A landscape with many valleys, sampled at points; each row gives a point and its height.
A ball rolls from a point to the lowest of its 2 nearest points, and stops where none of them is lower. Distance is the straight distance between rows; heights are no part of it.
k_777 height 622: 6  8  -14  0  8  11  -19  17  6  8  -5  9  3  -7  -2  -7  0  0  -9  5  8  -5  2  -6  12  3  10  -1  -1  -8  10  14  -6  -4  -11
k_72 height 245: 12  29  -18  2  10  3  0  21  13  13  -3  13  -1  -14  -9  7  26  -9  -16  20  2  14  8  0  19  0  18  5  5  0  18  8  3  -24  8
k_804 height 589: -8  12  -19  8  1  0  -5  9  -5  -10  18  -7  14  0  -5  14  11  5  5  -2  -3  10  12  -7  17  6  26  -5  0  10  10  -12  11  10  18
k_934 height 330: 17  -24  12  -7  7  -14  11  -13  -5  -7  -4  0  15  6  22  7  -17  -13  9  -11  -25  -5  14  8  -20  7  -15  21  1  -19  -8  -14  11  3  7
k_752 height 536: -27  -2  1  -10  -20  -24  17  -11  14  20  12  1  4  -14  -6  -9  -9  9  6  -8  9  -15  -4  -12  -9  12  10  14  -5  -3  0  -13  6  16  5
k_570 height 230: -6  -10  4  -10  -16  -5  0  -6  11  21  -7  3  2  -1  -1  -9  -18  1  4  -2  13  -13  -4  -5  -16  4  -13  21  -10  -16  8  3  -2  -3  1
k_785 height 95: 14  12  23  -5  11  -10  20  -10  21  -5  2  2  -30  -8  22  6  -3  -13  -10  17  -12  3  -13  13  -23  11  -3  15  -3  2  -3  -4  28  -6  6
k_855 height 270: -1  -22  19  2  13  -1  16  -17  0  -10  -7  -9  -7  -7  14  0  2  0  9  -5  -11  -3  -10  4  -6  10  -18  -20  6  7  -21  -1  -5  11  -20
k_339 height 648: -5  -11  -16  -14  -26  7  -11  19  -16  17  15  7  25  10  -25  -13  4  -2  -8  -18  -3  -4  8  -8  2  -10  9  15  -8  -2  -5  0  -13  -14  24
k_638 height 201: 6  -12  31  1  12  -8  28  -15  19  -1  7  -4  -25  -12  20  -1  1  -7  3  5  -13  -1  -3  13  -23  23  -14  2  2  2  -15  -9  16  9  -2
k_709 height 125: 12  15  -15  12  23  7  9  8  12  -4  -5  1  2  -13  -3  12  5  8  0  28  -9  14  2  -12  25  11  6  -8  7  5  8  12  4  -16  2
k_4 height 629: -6  -4  -13  0  -12  6  -19  10  -20  -5  13  -5  11  4  -8  -6  8  2  0  -8  13  4  4  -13  10  -4  15  -7  -5  7  -3  -4  -5  4  5
k_240 height 389: 2  -26  -8  -3  -3  -9  -1  -7  -11  -3  4  3  28  6  -9  0  -25  7  7  -10  -14  -5  1  -12  8  3  -14  12  -4  -9  -19  0  -19  -10  8
k_772 height 386: 5  2  -3  10  -3  9  17  -3  6  -4  -13  -2  14  -18  -28  -22  9  18  -2  5  -13  2  -9  -6  -8  17  -13  6  -7  13  -6  -15  -12  -18  10
k_318 height 345: 7  20  0  5  -8  -32  17  10  -4  -10  4  -2  4  7  14  6  23  -8  -4  0  -9  6  17  10  -18  2  16  17  3  -3  1  -18  29  9  27
k_32 height 597: -9  7  -21  3  2  20  -10  12  -6  1  22  -3  16  -9  -18  1  11  3  -1  -10  8  12  9  -2  20  1  29  -9  -5  6  19  -10  -1  10  18
k_542 height 337: 1  8  -6  -1  -9  -33  5  13  -4  -2  0  8  12  13  17  12  6  -6  4  -3  -11  -3  22  9  -10  1  19  21  4  -11  4  -8  25  13  14
k_873 height 85: 6  6  -3  7  12  13  3  6  19  6  -15  3  -19  -14  -6  -12  -3  12  -8  20  7  -1  -12  -8  9  15  -10  -13  4  5  7  16  -9  -7  -19
k_248 height 190: -3  -9  3  8  20  3  18  -9  8  -20  13  -6  2  0  11  12  -4  10  13  0  -6  17  -1  -4  26  27  11  -25  16  7  -7  -1  12  11  -3
k_451 height 565: -21  7  0  5  -12  -10  14  -1  16  14  11  -3  -5  -12  -1  -10  7  11  2  -2  14  -9  -7  -11  -5  14  10  2  -1  7  3  -12  7  10  1
k_969 height 328: 0  0  5  -2  -11  -27  10  1  -3  3  -1  -3  8  3  18  2  0  -4  3  -8  -4  -5  9  3  -19  0  7  16  2  -4  -2  -11  17  10  6
k_413 height 290: 21  -7  16  2  14  5  14  -7  -8  -20  -12  -3  2  -4  8  2  13  -5  3  -3  -27  6  2  10  -21  5  -20  4  -3  10  -13  -19  -4  -3  4
k_615 height 183: -6  -17  -6  7  25  -11  16  -18  19  8  4  6  13  -19  2  -6  -17  22  8  12  -24  -8  2  -5  7  17  -6  9  2  -10  -4  -3  3  4  0
k_25 height 114: 29  2  6  2  36  8  -1  -4  11  -12  -29  9  -9  -6  18  8  -14  -1  -2  24  -14  -1  1  10  -3  1  -19  12  1  -12  10  13  4  -21  -6
k_724 height 149: -2  18  -5  7  4  13  0  11  4  -4  10  -11  -9  -1  -4  4  15  4  0  6  16  13  -4  -11  17  10  14  -23  8  16  5  5  5  2  -5
k_761 height 448: -5  6  -24  8  0  24  -7  11  -1  2  4  -2  24  -15  -30  -16  12  14  -4  2  -7  4  1  -14  11  13  6  -3  -15  9  6  -5  -22  -14  12
k_3 height 262: 16  22  28  -2  10  -4  9  -9  10  -14  -3  2  -31  6  25  16  8  -15  2  6  -13  7  -4  27  -15  -10  -9  8  -1  3  -2  4  20  15  -11
k_513 height 79: 5  29  -18  -3  6  -12  -15  1  24  8  -3  5  -19  3  18  -3  -8  -21  -9  5  2  -10  1  11  5  0  6  1  15  0  20  17  16  -5  -21
k_946 height 217: -10  -16  8  2  -9  -10  5  -12  -13  -4  -3  -8  6  0  1  0  -3  2  5  -7  1  -8  -12  -6  -14  -4  -7  -9  2  5  -17  -7  -5  5  -10
k_945 height 419: 3  3  -13  4  -9  16  0  12  1  7  -12  4  16  -14  -28  -27  17  13  -7  2  -2  -2  1  -6  -5  11  -6  9  -15  8  4  -5  -19  -22  11
k_163 height 626: -15  -15  -8  -10  -21  4  -7  -1  -20  10  23  2  15  7  -30  -16  -3  -2  -3  -18  14  -8  1  -18  10  -6  10  7  -9  4  -8  -6  -17  -6  15
k_229 height 218: 9  -12  -6  8  29  4  13  -9  3  -22  6  -10  18  -7  6  10  0  7  10  0  -25  14  7  -5  22  26  0  -16  15  4  -18  -9  3  5  0
k_65 height 80: 9  18  0  -4  -9  -9  -10  20  -3  6  -12  2  -8  9  12  5  14  -7  -9  -1  7  1  12  14  -15  -7  8  10  -3  -5  13  2  7  -5  5
k_612 height 70: 11  44  7  -7  2  4  -11  16  -6  -4  -11  5  -30  15  5  8  33  -19  -12  7  8  18  6  25  -7  -25  1  3  -4  5  14  10  -4  -3  -4
k_584 height 292: 0  -20  32  -8  -2  -1  6  -26  1  -6  -7  2  -3  9  20  13  -14  -11  19  -10  -1  -10  -9  6  -14  -22  -30  5  -11  -13  -11  4  -4  9  -14
k_817 height 388: 5  -12  4  -13  -10  6  -21  8  -14  11  -2  5  -5  30  3  16  -13  -20  -1  -11  15  -10  1  0  4  -28  -15  -4  -10  -12  -2  24  -12  -1  -13
k_799 height 78: 10  28  2  2  -5  -15  9  12  13  6  -2  2  -17  -8  4  0  18  -8  -16  18  7  9  4  5  -9  5  12  17  3  4  12  -4  19  -13  17
k_545 height 363: 8  -20  -12  -6  -13  -6  -3  4  -22  -5  6  4  23  27  -9  13  -27  -2  5  -18  -18  -8  16  -11  10  -6  -10  14  -2  -10  -19  6  -13  -15  15
k_916 height 246: -3  -13  0  4  18  -8  29  -19  27  8  0  8  5  -24  -8  -21  -8  22  9  12  -23  -6  1  -4  -5  24  -11  16  -4  -7  -2  -11  8  -4  11
k_766 height 581: -10  9  -11  11  -6  -12  12  6  2  2  12  -5  11  -7  2  3  11  9  2  -3  1  0  5  -7  4  8  18  0  0  11  1  -11  9  7  13
k_972 height 394: 7  -26  -4  -10  -5  3  -7  -4  -17  2  -9  4  8  23  -6  10  -25  -5  5  -11  2  -10  2  -14  5  -11  -26  3  -9  -11  -10  17  -21  -12  0
k_434 height 238: 9  0  -7  -4  -20  1  -9  20  -19  -4  -15  0  13  10  -4  -5  16  2  -6  -10  -10  3  11  8  -15  -7  0  16  -5  1  -1  -5  -7  -15  21
k_155 height 75: 9  34  -13  -6  0  -13  -14  13  12  6  -3  5  -17  13  13  4  11  -25  -15  4  5  -1  6  15  2  -6  17  0  10  3  15  10  14  -1  -11
k_167 height 275: -6  5  16  -3  -11  -22  -2  -7  -6  3  2  -7  -6  16  22  14  -13  -13  6  -7  5  -8  -6  12  -13  -17  -6  -1  2  -8  -6  2  9  23  -21
k_593 height 127: -14  4  19  9  -10  5  2  -10  -8  5  -6  -6  -20  4  0  -1  15  5  3  3  14  -9  -17  2  -11  -15  -6  -20  -1  12  -4  4  -8  7  -22
k_525 height 353: 15  21  0  0  -3  -21  20  12  -19  -25  -3  -3  9  13  7  3  30  -7  -7  -4  -16  14  17  15  -22  1  7  14  0  4  -7  -21  16  3  29
k_544 height 86: 2  -4  -7  7  10  30  -16  9  3  -8  -1  -4  -8  -9  -11  -10  0  8  0  6  21  10  -7  -14  24  6  8  -23  4  6  4  12  -13  -1  -18
k_436 height 339: 12  -21  2  -4  1  -22  1  -3  -11  -8  -9  4  20  17  20  15  -13  -13  8  -7  -21  -2  12  5  -9  -3  -5  11  3  -18  -10  -3  11  10  1
k_652 height 631: -6  17  -11  -12  -8  7  -11  9  15  21  10  6  -7  -3  -3  -25  0  -8  -23  -10  24  -12  -18  1  2  -11  18  -3  1  1  13  10  2  8  -17
k_974 height 348: 10  -22  -9  -8  -11  -18  -3  6  -16  -1  -2  6  24  27  7  17  -20  -9  9  -12  -21  -5  17  -3  -2  -6  -5  18  0  -17  -12  5  4  -4  15
k_259 height 342: -9  0  21  10  -11  -2  28  -23  -11  -12  3  -13  1  -2  -7  -17  24  4  -3  -6  -7  -5  -12  7  -28  3  -11  -9  3  16  -18  -28  -1  1  9
k_806 height 141: -7  -7  -1  -17  -36  -12  -2  10  -21  15  6  -4  10  21  -3  -5  6  -6  0  -18  3  -10  13  -1  -22  -14  -1  21  -3  -6  -2  -5  0  -4  25
k_358 height 619: -4  -4  -15  -7  11  15  -26  6  7  15  13  10  0  -8  -2  -11  -21  0  -7  5  10  -7  0  -7  22  -4  11  1  1  -13  13  13  -6  3  -13
k_243 height 607: -12  -8  -12  5  -2  25  -15  3  -1  1  17  -1  10  -13  -20  -8  -4  4  3  -8  19  11  4  -8  27  -6  17  -12  4  3  15  -4  -10  13  7
k_112 height 104: 26  10  22  -10  25  -1  17  -6  11  -11  -6  7  -25  -10  20  16  5  -16  -11  28  -23  16  -4  8  -17  15  -3  13  -3  3  -7  -4  22  -15  9
k_554 height 198: 6  -8  18  -7  0  1  4  -4  -6  -9  -16  4  0  2  11  2  -3  1  3  -6  -5  -2  -5  7  -29  -6  -18  15  -15  -1  4  -8  0  -6  6
k_572 height 240: 8  18  -22  -3  13  9  -7  27  9  15  -7  24  4  -10  -8  -5  21  -5  -13  12  0  1  22  9  8  -4  25  18  -4  -12  22  9  4  -28  14
k_508 height 639: 3  6  -12  -14  -9  10  -9  27  10  23  -3  21  7  0  -6  -21  9  -2  -24  -10  17  -9  -4  5  -3  -15  16  12  -9  -15  16  15  -3  -7  3
k_616 height 681: -7  -7  -6  -2  -4  -2  -28  4  -4  0  22  3  1  11  1  7  -24  -13  2  -8  22  5  17  -2  29  -12  22  -1  13  -8  9  -2  9  25  -5
k_470 height 569: -23  -3  2  12  -10  8  17  -11  -1  -6  3  -11  1  -4  -21  -15  20  20  3  -4  12  3  -17  -11  0  20  3  -25  3  19  -9  -10  -3  -8  0
k_814 height 480: -16  0  -22  9  10  21  -8  -1  3  -2  11  -7  22  -18  -28  -4  -5  21  1  4  -14  8  3  -7  23  14  8  -4  -12  4  10  -11  -19  -7  17
k_490 height 365: -3  -22  -6  -5  6  0  -4  -13  4  6  -13  6  11  -10  -13  -14  -24  19  12  4  -3  -2  -10  -17  4  8  -23  0  -6  -8  -8  9  -17  -5  -9
k_448 height 267: 5  19  23  -1  -1  -10  1  -9  5  -7  -6  -3  -18  12  26  15  -1  -10  10  -2  -5  -5  -4  27  -18  -22  -11  10  -2  -1  1  5  15  17  -20
k_787 height 315: 7  -24  23  -18  -8  -5  11  -19  -8  -9  -5  -1  10  12  16  9  -15  -10  9  -15  -12  -6  2  6  -24  -10  -24  19  -12  -13  -12  -12  -1  -1  12
k_899 height 168: -6  -1  0  11  9  11  0  0  4  -17  7  -10  -4  -2  1  6  -2  12  11  1  9  14  -3  -9  23  12  12  -28  13  11  -1  0  7  9  -8
k_696 height 228: 9  -12  -6  -6  -23  5  -13  17  -27  -3  -11  2  16  29  -6  8  6  -4  -1  -14  -15  1  10  5  -10  -21  -16  12  -1  -1  -9  0  -18  -17  19
k_409 height 383: -15  0  9  11  -13  -4  13  -20  -26  -12  7  -18  9  7  -12  -9  21  12  -1  -11  -1  -2  -16  -3  -14  -2  -1  -23  7  12  -24  -24  -7  2  2
k_21 height 309: 6  -6  23  8  4  12  19  -12  -13  -18  -6  -8  5  -3  -7  -11  23  4  1  -5  -20  -1  -7  10  -21  3  -19  -2  0  18  -21  -29  -12  -5  6
k_54 height 608: -18  -15  -2  -3  -20  1  -11  -12  -23  4  10  -4  5  7  -29  -16  0  0  -3  -14  19  -6  -11  -18  4  -5  0  -8  -5  6  -14  -8  -19  -7  0
k_217 height 376: 11  -17  -9  0  4  5  -21  9  -18  -6  -14  3  12  10  5  12  -14  -3  3  -2  -1  2  1  -8  7  -6  -13  -3  -2  -7  -5  15  -17  -4  -8
k_119 height 380: 8  -12  1  2  6  -9  -19  4  -10  -11  -9  0  3  14  16  20  -19  -9  5  0  -4  0  1  -1  8  -6  -1  -9  2  -6  -10  12  -1  13  -19
k_15 height 87: 10  27  7  -2  2  -11  8  -4  28  1  -3  2  -33  -2  20  3  -7  -14  -13  18  -2  2  -8  16  -17  7  0  16  4  2  13  3  27  -12  1
k_442 height 649: 2  -14  -13  -13  -16  9  -10  19  -4  22  -4  12  15  1  -13  -19  3  0  -8  -10  0  -6  6  -5  -7  -7  1  19  -9  -14  8  9  -10  -17  16
k_637 height 222: -7  -16  8  -9  -22  -15  -2  -8  -15  10  -1  -3  2  12  1  5  -11  -8  4  -11  12  -13  -5  -7  -13  -12  -10  3  -7  -3  -8  3  -9  0  -1
k_62 height 119: 24  16  -6  12  25  2  3  7  13  -6  -19  7  -8  -7  7  10  -4  -2  -7  30  -12  8  5  1  15  5  -3  -1  14  0  6  18  4  -16  -12
k_213 height 144: -3  -2  -9  13  27  -3  13  -9  22  1  5  4  4  -16  8  4  -14  19  7  18  -16  -5  1  -5  21  18  5  -3  6  -4  2  6  7  3  -3
k_422 height 253: 18  6  17  7  17  -1  27  -3  11  -11  -8  -6  -19  1  16  14  10  -13  -4  20  -16  15  -7  10  7  8  -8  -20  12  11  -9  10  9  2  -12
k_514 height 212: 4  -17  8  -8  -16  9  -9  6  -13  -3  -17  5  6  17  4  7  0  -4  4  -11  -3  -2  1  4  -19  -18  -19  14  -11  -7  2  1  -12  -13  10
k_663 height 247: 13  4  6  8  11  -8  25  0  16  -6  -4  0  -11  -8  13  2  3  0  -1  14  -10  5  -2  2  0  13  0  -8  12  5  -10  3  11  2  -3
k_430 height 101: 1  -11  -8  9  15  21  -23  2  -1  -14  -3  -4  1  -5  -6  0  -18  13  8  6  13  15  6  -12  31  3  3  -19  11  -1  2  7  -8  5  -15
k_571 height 379: -5  -23  1  1  2  7  -11  -8  -5  -3  -18  1  0  -3  -8  -4  -14  8  7  2  5  -3  -15  -12  -3  -3  -22  -10  -4  1  -10  9  -20  -4  -20
k_543 height 669: -13  1  -12  18  14  21  0  -3  12  -1  17  -7  2  -14  -12  14  -11  10  8  2  7  14  10  10  32  11  19  -18  16  2  25  -4  6  17  9
k_734 height 652: -11  -9  -11  12  3  18  -8  -7  -5  -19  12  -13  25  -8  -21  2  -9  20  14  -11  -4  18  1  -6  27  7  8  -12  7  11  -5  -14  -10  3  12
k_519 height 538: -24  -5  -3  6  -1  8  17  -9  13  -4  10  -4  1  -17  -17  -13  2  26  9  -1  4  7  -15  -13  16  26  1  -18  -3  13  -4  -7  1  0  2
k_518 height 314: -7  11  11  2  -11  -28  13  0  8  11  8  -10  -10  2  17  0  -5  -3  2  -4  7  -10  -3  4  -16  0  7  5  8  0  -3  -8  18  18  -6
k_745 height 428: -15  -23  -8  -6  4  -9  -3  -24  -2  3  14  3  20  -9  -18  -4  -34  15  12  -4  -13  -7  0  -16  19  6  -4  10  -8  -8  -11  -5  -16  -1  13
k_417 height 248: -8  -14  7  7  5  0  10  -11  -3  -12  -3  -10  0  -7  3  -1  1  9  7  -2  2  3  -12  -7  1  9  -2  -21  4  12  -19  -1  -3  6  -13
k_303 height 364: 14  17  12  4  1  -1  -1  10  -18  -19  -18  1  -8  9  6  9  26  -5  1  3  -7  9  5  13  -15  -19  -9  1  -9  9  4  -1  -3  -2  5
k_117 height 483: -25  -14  -7  -9  -9  -13  7  -16  9  20  13  5  15  -17  -18  -10  -20  15  10  -3  -4  -13  -1  -16  5  12  0  10  -10  -7  -2  -11  -8  7  7
k_915 height 624: 6  -3  -15  -5  -4  12  -24  21  -12  3  1  4  9  5  -7  -6  6  -5  -9  -6  13  -2  6  -9  8  -8  13  -4  -6  -2  4  11  -10  -4  -3
k_146 height 298: -19  -8  1  -12  -3  -7  -9  -13  16  22  11  7  -4  -9  -10  -12  -28  6  7  0  17  -14  -9  -14  9  8  -1  0  -1  -13  1  5  -5  10  -14
k_515 height 613: -18  15  -13  -1  0  10  -3  6  21  21  23  6  -7  -15  -9  -14  1  3  -13  -1  20  -8  -7  -7  14  9  22  -3  -3  5  16  -4  5  12  -5
k_535 height 82: 7  25  -6  -2  3  -8  -2  -9  32  9  -6  1  -35  -3  18  -4  -9  -21  -11  11  0  -5  -7  15  -7  0  -8  6  15  6  19  18  18  -12  -13
k_296 height 625: -22  14  -8  -12  -10  -2  -4  -4  27  25  17  3  -18  -10  -1  -23  -10  -3  -11  -5  20  -17  -14  -5  4  6  9  -5  5  3  8  4  6  15  -21
k_199 height 232: 12  8  -24  1  2  4  -7  28  -6  4  -9  16  17  -4  -8  -2  24  2  -8  2  -16  7  25  5  4  0  19  17  -5  -6  16  3  -2  -28  22
k_454 height 372: 12  -10  -4  6  0  2  -16  9  -24  -19  -18  -1  14  14  4  13  6  -5  3  -5  -14  5  -1  -1  -1  -13  -6  -6  -5  6  -10  2  -14  0  -5
k_875 height 128: -4  -3  -14  15  46  9  7  -12  14  -7  6  -2  5  -12  6  16  -16  19  9  28  -19  4  7  0  36  14  10  -8  7  -1  8  6  12  0  -1
k_56 height 110: 31  2  16  -3  39  3  8  -4  9  -17  -17  10  -13  -5  21  17  -6  -12  -3  21  -27  4  7  13  -11  10  -16  14  -2  -7  1  4  15  -13  -1
k_963 height 89: 5  22  6  2  -9  -8  7  14  -5  -1  -5  -2  -16  -2  2  -4  26  -2  -10  3  12  4  2  6  -26  -3  3  10  -7  9  8  -6  7  -7  17
k_468 height 327: 0  -14  3  7  3  -1  26  -13  18  -3  -7  3  10  -20  -18  -25  -2  18  4  2  -17  0  -6  0  -13  26  -16  12  -5  6  -13  -21  -2  -9  12
k_764 height 66: 10  43  4  -12  -5  2  -10  4  6  10  -3  3  -37  7  10  -4  19  -20  -16  -1  12  3  -3  29  -15  -20  0  8  -7  4  19  10  9  -6  -4
k_989 height 257: 21  16  27  0  13  -4  20  -12  16  -11  -3  -3  -33  3  25  15  4  -25  -5  24  -20  16  -7  24  1  0  -8  -5  11  8  -6  11  18  7  -15
k_275 height 223: 14  -3  -19  -10  -10  6  -19  29  -11  4  -18  10  13  11  -2  1  13  -1  -6  -7  -12  5  24  8  -7  -8  11  17  -1  -11  9  4  0  -22  19
k_317 height 153: -20  -4  14  10  -15  0  0  -23  -27  -5  5  -11  -11  8  -6  -3  19  7  3  -8  9  -6  -17  -5  -11  -17  -5  -30  1  7  -14  -9  -7  7  -15
k_562 height 664: -16  -9  -6  13  10  15  6  -8  6  -15  17  -12  13  -12  -12  11  -10  19  20  -7  0  21  5  4  32  13  10  -20  17  7  9  -8  1  16  11
k_649 height 301: 1  -14  35  -16  -15  -1  3  -22  -10  -8  0  2  0  19  20  15  -5  -13  17  -12  -6  -8  2  7  -19  -29  -25  19  -23  -15  -6  0  5  2  3
k_226 height 181: 11  -5  22  -3  10  -9  16  -7  5  -8  -3  -3  -12  -3  19  4  -2  -6  2  -4  -11  -3  -2  11  -31  7  -9  11  -8  -5  -5  -12  17  5  5
k_840 height 182: -20  -18  21  -1  -16  -10  3  -32  -23  0  1  -5  -7  8  -11  0  1  4  5  -11  9  -15  -19  -8  -16  -16  -12  -18  -1  6  -19  -5  -13  4  -12
k_886 height 614: -12  -17  -10  0  7  17  -22  -4  2  7  16  6  1  -13  -14  -8  -23  8  3  -1  15  4  6  -13  30  -2  9  -3  0  -8  11  4  -12  12  -3
k_538 height 367: 19  6  -9  6  5  -2  -3  15  -14  -16  -23  0  10  3  2  11  16  -2  -5  3  -11  11  9  4  -3  -3  2  0  -1  5  1  1  -7  -9  4
k_9 height 117: 25  18  -1  6  26  -1  -7  5  9  -11  -28  10  -12  3  17  17  -10  -11  -5  21  -11  2  6  18  2  -4  -9  7  11  -7  12  17  7  -16  -14
k_456 height 508: -10  4  -15  11  4  15  6  1  6  -6  12  -9  9  -14  -14  1  7  18  7  3  -2  8  -3  -16  18  18  14  -10  -2  13  6  -6  -3  -2  10
k_55 height 88: -8  6  -1  -5  -24  -14  -3  15  -20  12  6  -5  5  11  2  -8  19  -4  -4  -12  11  -4  6  1  -19  -12  6  7  -5  -2  3  -3  -1  3  13
k_941 height 384: -1  -9  12  -3  -4  -7  -18  -2  -15  -1  0  -3  -7  22  11  24  -18  -15  8  -7  11  -7  -5  -1  3  -21  -10  -8  -5  -6  -11  17  -6  13  -24
k_194 height 284: 4  -24  27  0  9  3  6  -18  5  -7  -15  2  -5  -6  10  5  -10  0  14  -3  -8  -5  -12  4  -16  -6  -28  -8  -1  -2  -10  3  -9  8  -21
k_331 height 287: -19  3  15  -4  -19  -15  -2  -10  -9  13  8  -12  -16  6  8  4  -3  -4  5  -6  20  -15  -15  2  -15  -13  0  -9  2  -2  -9  2  2  17  -20
k_910 height 673: -19  -5  -17  10  7  15  -10  -2  9  13  23  0  4  -12  -8  10  -22  1  -3  2  13  3  13  13  30  -4  25  -6  12  -6  25  -6  8  27  3
k_214 height 387: -4  -25  4  -4  -5  11  -16  -6  -18  0  -11  6  1  14  -14  5  -13  -2  5  -7  11  -8  -12  -14  1  -17  -25  -10  -10  0  -7  11  -31  -11  -13
k_19 height 226: -1  0  16  6  4  -16  29  -10  28  3  3  1  -16  -14  11  -9  -6  4  -2  8  -4  -4  -10  4  -11  21  -6  5  9  0  -4  -5  17  5  -3
k_385 height 263: -7  -15  -3  -19  -11  -8  -8  -6  5  24  8  10  4  6  -7  -4  -30  -3  5  -3  16  -19  1  -18  4  0  -6  8  -9  -20  1  14  -8  0  -2
k_494 height 134: 7  20  -12  7  15  24  1  14  12  -3  7  -1  -5  -9  -13  9  13  3  -3  21  7  19  -5  -14  35  15  15  -18  9  10  14  16  1  -13  -4
k_464 height 115: 0  -5  -12  15  26  15  -10  -6  7  -15  3  -4  0  -8  5  10  -21  18  10  13  -4  11  9  -7  39  10  11  -15  17  -2  9  6  2  8  -9
k_246 height 276: 20  -6  0  8  14  -4  17  -3  0  -16  -8  -4  17  -7  7  0  6  -2  3  -2  -26  7  10  3  -9  15  -8  5  6  6  -15  -15  3  0  10
k_179 height 590: -25  -7  4  2  -16  3  -1  -16  -14  2  7  -13  2  -1  -25  -16  12  16  1  -9  19  -5  -13  -17  -3  5  3  -19  1  13  -12  -15  -8  -2  -4
k_765 height 360: 10  15  5  1  -3  -16  9  8  -20  -19  -10  -5  1  13  11  7  24  -6  -1  -2  -10  8  9  14  -19  -11  2  1  -1  4  -5  -9  11  12  11
k_770 height 193: -6  -14  8  -20  -31  -11  4  -1  -4  18  -2  -1  2  15  0  -2  -8  -9  4  -15  12  -17  5  -4  -20  -10  -8  20  -9  -13  4  1  -1  -8  14
k_302 height 72: 1  33  3  0  -9  -11  -8  18  -12  0  -3  -5  -16  11  7  6  29  -10  -9  4  11  5  4  17  -14  -17  3  -7  -2  2  4  4  5  8  -2
k_609 height 71: 10  42  -3  -6  -5  -13  0  9  14  10  -1  -1  -33  6  10  -1  17  -21  -21  10  10  6  0  17  -10  -8  11  7  8  5  13  4  17  -6  1
k_13 height 637: -12  -9  -3  8  -10  8  -15  -6  -19  -16  10  -14  13  2  -15  -1  -4  7  8  -12  13  10  -2  -15  16  -1  8  -12  8  11  -14  -12  -10  3  1
k_376 height 105: -5  9  5  7  -3  7  1  3  12  7  -10  -4  -20  -4  -1  -9  2  4  -5  7  14  -8  -16  -2  -4  3  -5  -15  4  11  -1  12  -7  2  -22
k_74 height 605: -6  20  -17  2  5  17  -6  15  11  11  19  3  3  -11  -12  -1  14  1  -13  -1  15  1  1  -4  19  3  30  -7  -4  4  18  -1  6  6  7
k_168 height 642: 9  -7  -5  -19  -14  22  -16  26  -2  17  -12  16  4  10  -5  -12  10  -6  -16  -9  15  -6  0  7  -12  -21  1  11  -9  -15  12  17  -6  -13  7
k_633 height 69: 10  10  -11  5  13  26  -10  15  4  2  -15  1  -8  -13  -11  -5  9  6  -11  16  10  5  -9  -10  15  6  -2  -19  0  11  4  21  -17  -12  -15
k_401 height 249: 18  -13  -8  11  26  -2  10  -10  1  -15  2  -5  33  -8  5  1  -3  2  7  3  -41  2  16  -1  12  24  -6  3  10  -4  -20  -15  -5  -1  4
k_400 height 58: -6  25  -2  -8  -20  -13  -10  22  -23  7  8  -5  -8  18  7  -5  30  -12  -6  -7  17  -2  8  16  -20  -20  13  -4  -4  -7  3  -3  6  13  5
k_619 height 391: -3  -9  12  -4  -11  13  -21  3  -15  8  -7  2  -5  12  -2  4  1  -12  2  -4  14  -10  -10  -3  -4  -27  -18  -9  -12  -4  3  16  -22  -4  -17
k_530 height 336: -17  -19  -6  -7  11  0  -5  -16  11  12  4  5  4  -16  -13  -11  -27  24  11  7  2  -5  -7  -14  17  13  -8  1  -3  -8  -2  5  -7  6  -10
k_148 height 300: -16  18  13  3  -18  -15  6  -2  9  15  7  -11  -23  3  10  -8  5  -2  -4  -3  20  -13  -15  9  -21  -4  0  -5  5  6  0  1  7  13  -16
k_569 height 635: -1  11  -4  -6  -12  2  -7  19  2  19  1  3  -4  -2  -3  -18  17  -4  -15  -5  24  -9  -7  0  -12  -10  9  -1  -5  2  8  4  -3  1  -4
k_479 height 677: -19  -11  -4  3  -2  2  -14  -12  7  6  22  0  -3  -5  1  12  -29  2  8  -3  18  4  12  0  33  -3  16  -6  19  -4  9  -8  5  29  -6

Call two points neighbours if one is among the 2 nearest of the other. Go from one point of each pair to the other, from neighbour to neighbour, staying as low as possible. Name the highest point that can't be avoided.
k_226 / k_764 -> k_72
k_764 / k_633 -> k_637
k_226 / k_275 -> k_434
k_764 / k_400 -> k_302

For each start below, name the point where the ball stops.
k_454 -> k_226
k_214 -> k_400
k_246 -> k_764
k_148 -> k_226
k_339 -> k_633
k_468 -> k_633

Write out the way that a ball takes from each point below.
k_817 -> k_941 k_119 k_217 k_454 k_538 k_303 k_765 k_525 k_318 k_542 k_969 k_518 k_148 k_331 k_167 k_448 k_3 k_989 k_422 k_663 k_19 k_638 k_226
k_413 -> k_246 k_401 k_229 k_248 k_899 k_724 k_494 k_709 k_62 k_9 k_25 k_56 k_112 k_785 k_15 k_535 k_513 k_155 k_609 k_764
k_619 -> k_214 k_571 k_490 k_530 k_146 k_385 k_570 k_770 k_806 k_55 k_400
k_972 -> k_217 k_454 k_538 k_303 k_765 k_525 k_318 k_542 k_969 k_518 k_148 k_331 k_167 k_448 k_3 k_989 k_422 k_663 k_19 k_638 k_226
